Each scene shows the same named points in several views. A view is turned or mirrored, and shifted as a whole, has a little noise and may leave points out.
In the rows, 128 means zero.

Scene 1
View 1
zono: [115 150 115 100 104 121 159 151 113 117 124 104 102 144 147 110  71 161
 143 100 117  65 109 149 118 138 120 121 100 150 100 149  73 115 124]
Bofus: [112 126 101 123 124 120 152 115  90 123 123 112 139 152 136 149  90 151
 144 128 129  96 148 139 131 122 119  89 100 145  78 141  75  99 153]
milu: [143 119  91 166 145 123 110  75  77 152 119 137 199 176 111 203  77 133
 147 134 151 146 206 114 141 109 124  62 137 133  75 123  90 108 242]
Dopo: [149 184 136  96  92 124 142 174 147 136 113 107  94 131 142  88  33 162
 144  65 116  57  94 147 109 149 134 138 129 152 128 152  74 131 150]
Gire: [122 145 104 102 120 122 143 150 100 123 132 108 128 144 133 129  57 164
 148  93 124  67 117 141 113 123 120 118 116 148  82 146  61 126 167]
Zorig: [ 93 109  95 129 123 123 169  98  83 116 123 109 131 152 145 151 121 147
 138 152 128 109 156 143 144 124 112  72  80 144  85 146  90  77 121]
ret: [126 134  99 121 127 120 139 126  93 131 128 116 150 155 129 155  69 154
 147 109 131  90 146 134 126 119 119 100 116 148  75 141  70 119 184]
zuv: [173 177 123 122 113 127 110 151 130 156 115 122 141 153 120 131  17 153
 146  63 134  83 131 132 108 134 137 124 156 141 113 135  72 147 220]
Gam: [133 130  99 147 128 124 129  96  95 144 118 124 163 160 126 170  78 138
 145 127 138 125 175 127 135 120 126  79 125 141  94 131  87 103 197]
sem: [145 156 134 149 100 129 147 105 135 150  95 121 119 148 139 123  78 132
 138 123 126 128 157 141 144 157 133  85 120 138 148 140 115  87 145]
Ziz: [103 139 128 125  89 121 188 116 127 122  99 103  84 132 164 100 118 144
 133 144 113 103 131 156 145 157 119  88  76 147 137 153 109  66  68]
Nito: [135 154 121 126 105 127 143 130 124 140 111 118 122 146 136 124  66 148
 141 107 126  98 136 139 127 141 130 102 120 142 117 142  90 107 155]
kiz: [142 156 120 125 110 125 138 133 120 143 114 116 132 148 133 131  57 149
 143  96 127  94 137 138 125 138 128 108 126 143 113 140  82 115 174]
Zar: [109 130 100 108 122 119 151 132  89 118 129 107 131 148 138 139  81 160
 144 113 125  76 129 142 122 123 119 107 102 149  75 147  68 109 149]
tofir: [134 157 124 121 101 123 148 135 129 137 108 111 113 143 139 115  68 147
 141 102 123  90 128 143 125 144 128 109 116 146 122 146  89 107 143]
View 2
ret: [ 99 141 119 112 121 109 133 164 121 193 132 128 130 145 148 106 116 133
 157 186 128 128 119 169 121 136 163 164 137 129 141 125 123 110 147]
Zar: [ 97 137 117 105 137 115 130 168 134 176 139 126 132 124 150  94 102 144
 137 174 141 130 125 159 114 141 159 160 137 127 155 115 110  92 143]
kiz: [127 123  94 116 125 121 153 168 122 173 140 132 103 112 129  89 123 123
 116 156 132 118 134 141 132 133 160 154 124 120 131 104 106 126 167]
zuv: [140 126  95 106  88 111 159 174 114 195 127 133  62 106 118  82 117 101
 113 155 124  83 137 142 145 102 152 173 114 125 121  82 111 150 189]
milu: [124 142 104 156  92  90 157 144  74 216 127 138 136 201 118 143 188 102
 187 199 101 152  98 172 150 138 170 152 139 129  99 161 153 157 171]
Gam: [121 132 101 139 118 110 151 151 100 189 135 135 135 163 125 120 157 119
 156 177 118 148 117 160 139 144 167 148 134 121 119 141 128 136 161]
Nito: [126 120  97 116 140 126 150 166 124 167 149 134 115 111 127  92 126 134
 113 151 134 133 136 141 127 142 156 147 127 114 134 109  97 116 161]
Bofus: [101 132 112 116 141 117 138 160 125 174 144 131 145 142 145 106 123 146
 145 176 132 145 120 157 118 152 161 151 138 122 143 131 116 101 143]
zono: [104 125 110  91 147 131 133 176 148 160 150 124 115  94 150  76  86 150
 107 151 149 119 137 145 109 145 154 158 131 122 159  92  90  91 143]
sem: [139 104  74 138 155 132 166 158 111 150 156 140 135 119 108  99 156 133
 104 137 136 153 139 125 136 163 164 124 123  99 118 121  95 131 167]
Gire: [106 135 116  94 121 115 134 175 137 186 137 126 104 110 150  83  92 134
 132 169 136 107 131 157 120 126 155 173 131 130 149  97 108 103 153]
Dopo: [130 114  94  85 127 136 150 185 147 160 144 125  70  61 132  56  81 130
  74 132 149  91 155 131 126 116 149 162 113 115 145  63  80 111 172]
tofir: [124 114  95 111 148 133 153 171 131 161 148 131 116 100 127  82 116 140
 102 144 140 130 140 136 126 143 157 142 126 113 139 101  91 114 159]
View 3
zuv: [109 120  98  96 135 145 117 126  65 135 143 155 173  48  87 182 112 110
  48 114 169 124 114 143 102 112 150  82 121 210 140 136 140  97 101]
Dopo: [133 113 150  62 121 127 135 150 102 179 173 146 192  79  90 163  85 102
  71 133 141 118 115 145 113 124 133 114  92 174 128 154 137 116  95]
ret: [ 81 100 103 112 139 117 135  90 100 120  73 112 155 108  71 169 129 107
  92 125 177 145 143 151  91 108 109  88 144 162 110 127 158 100 116]
Zar: [ 92  98 127  95 131 109 141  97 115 140  87 110 164 117  70 161 118 105
 103 133 161 138 140 151  93 115 100 102 130 149 105 137 151 108 114]
Nito: [ 91 118 119  88 113 107 125 119 101 133 112 131 167  99  93 153 115 110
 104 132 154 125 125 159  90 112 125 100 126 173 122 150 114 106 119]
milu: [ 37 120  40 147 127 116 108  73  63  51  33 128 129  76  89 168 166 120
 100 109 201 145 132 167  59  88 135  52 182 204 126 121 114  82 135]
sem: [ 71 134 115  87  87  93 112 130 103 112 112 142 165  97 111 138 127 110
 133 135 150 115 114 176  72 107 135 106 135 181 130 161  67 112 134]
Zorig: [ 58 105 118 101 111  79 135  88 127 115  55  96 154 146  77 139 133 106
 150 138 159 140 145 169  75 110  92 104 149 134  97 142 116 112 133]
Gam: [ 59 118  78 122 119 110 117  89  84  87  66 127 143  93  86 163 143 117
 107 122 178 136 131 165  73  99 128  76 160 183 120 134 115  95 128]
Bofus: [ 75 103 112 104 124 101 135  93 110 121  72 107 160 119  74 157 129 107
 114 133 163 139 138 157  86 111 106  93 143 154 108 135 133 107 122]
Gire: [106  99 128  92 138 123 141 105 100 150 109 118 173  96  69 173 109 104
  79 126 163 138 137 144 104 119 110  96 120 162 115 133 164 106 104]
Ziz: [ 79 121 163  67  81  68 135 123 146 149 105 111 175 149  96 122 110 106
 170 151 130 117 131 170  84 120 103 137 122 127 100 171  81 130 132]
View 4
sem: [152 124 102 178 130 148 128 101 125 139 135 129 168 168 111 111 107 127
 146 127 135 134 152 113 140 117 136  97 170 131 138 106 126 109 158]
Gam: [163  74  97 153 165 134 129 130 114 148 129 126 147 152 112 119 103  85
 133 141  99 158 156 114 151 149 123 114 122 129  86 107  93 116 127]
Gire: [123  99 139 149 146 128 173 172  98 144  84  79 155 145  88 136 109 101
 172 161 124 142 151 130 123 121 133 126 121 136 136 144  76 144 137]
Zar: [141 103 128 151 148 124 162 154  93 139  88  90 153 150  80 127 117 110
 160 173 121 133 145 138 130 138 122 133 125 114 134 137  78 136 127]
Zorig: [184 112 107 162 154 122 138 111  90 140 112 118 153 158  77 102 128 120
 137 183 116 120 130 149 139 161 103 145 136  78 126 111  90 121 118]
milu: [180  41  74 144 186 135 114 129 123 156 150 141 132 148 127 115 102  56
 114 130  72 178 162 100 161 171 120 110 100 136  46  90  86 108 120]
zono: [125 128 140 162 130 129 172 153  96 139  80  79 164 148  78 128 114 130
 176 169 142 123 140 138 121 111 131 126 145 121 163 149  87 143 142]
zuv: [ 97  85 128 150 145 145 164 180 129 149 105  86 157 140 126 145  85  80
 171 112 124 168 179  91 127  92 158  85 128 191 120 137  94 133 152]
Ziz: [164 162 117 186 114 133 144  90  97 129 106 113 175 172  71  98 130 165
 154 178 154  97 123 152 128 129 116 133 185  77 181 121 119 126 146]
kiz: [130 104 123 160 141 137 152 148 117 143 107 100 162 149 109 129 102 104
 160 136 130 149 157 115 132 114 138 104 142 148 133 130 100 129 145]
Bofus: [160  99 116 154 157 125 151 137  96 143 103 105 150 149  89 119 116 108
 148 170 115 136 141 137 136 145 117 132 127 108 123 125  88 128 127]
Dopo: [ 87 134 150 166 114 142 180 173 115 137  80  70 175 146  95 140  98 129
 189 135 157 139 157 117 110  75 155  97 159 166 178 158 101 147 165]
tofir: [130 125 124 168 130 143 159 139 112 139 107  97 167 156  96 122 109 124
 162 144 139 134 149 126 128 107 137 109 158 134 152 130 106 127 150]
Nito: [139 116 126 162 138 134 155 142 104 139 100  97 161 154  93 125 110 118
 158 156 133 134 148 129 130 120 132 119 146 125 144 130  97 134 144]
View 5
sem: [147 136 157 102 162 122  99 119  81 126 148 127  94 144 115 163 146 144
 137  92 113 106 101 148 132 150 111 139  88 151 130 163 102 122 152]
Nito: [132 138 159 107 140 136 115 142 109 149 143 130  99 129 135 126 138 141
 145  96 127 111 103 141 131 145 132 145 104 150 124 148 123 102 150]
zuv: [126 147 184  94 153 150 134 163 139 167 164 131  50  89 113 108 121 134
 133  85 138  91 109 106 118 168 174 131  88 177 143 146 162  77 153]
ret: [126 121 157 128 110 125 118 173 123 151 127 139 104 124 145 128 131 113
 156  63 133 129 109 149 161 132 162 163 127 130 140 128 138  58 179]
Gam: [140 125 158 124 134 106 108 159  95 136 133 135  83 133 115 171 127 107
 147  45 123 115 103 148 175 145 154 152  96 132 153 153 129  62 182]
zono: [118 126 159 107 121 152 121 153 127 159 131 133 127 127 168  89 139 147
 153 118 139 124 105 157 114 131 129 158 136 151 106 128 125 109 146]
Ziz: [137 128 144 106 141 135  94 113  81 130 130 129 148 161 158 134 158 157
 157 122 121 128 101 181 122 128  85 153 120 140 100 143  82 144 139]
Bofus: [133 117 150 122 114 120 109 161 110 144 125 136 116 138 148 137 136 121
 159  71 130 129 107 162 160 129 141 167 126 128 133 134 119  78 174]
milu: [150 121 161 142 137  83 108 167  91 130 135 131  57 129  89 203 118  84
 143   2 114 114 106 135 207 150 176 150  78 116 178 155 139  29 207]
Zar: [122 122 157 124 109 136 117 165 124 154 124 137 121 134 159 113 136 129
 159  85 137 128 112 157 143 126 144 166 133 135 122 126 130  83 166]
tofir: [131 137 161 103 140 144 114 136 113 148 142 131 104 130 141 119 142 150
 146 109 129 110 104 146 119 146 127 144 107 157 118 137 119 112 149]
Zorig: [136 107 140 135 110 112  97 147  85 130 115 134 142 160 155 158 145 123
 164  70 122 140 105 181 167 117 115 175 133 112 123 136  99  90 176]
kiz: [130 140 165 106 144 137 116 147 117 150 144 133  88 119 131 125 130 133
 142  89 131 109 108 133 131 150 147 142 101 154 130 143 136  94 156]
Dopo: [116 153 177  84 148 172 131 147 145 170 155 130  96 104 149  69 136 162
 140 136 141 100 107 126  79 154 139 136 112 183 106 133 142 124 128]

In a view up to two points have been moved. Name them for each view, in the order of its rows, or write -.
view 1 => ret
view 2 => -
view 3 => -
view 4 => Nito
view 5 => Ziz
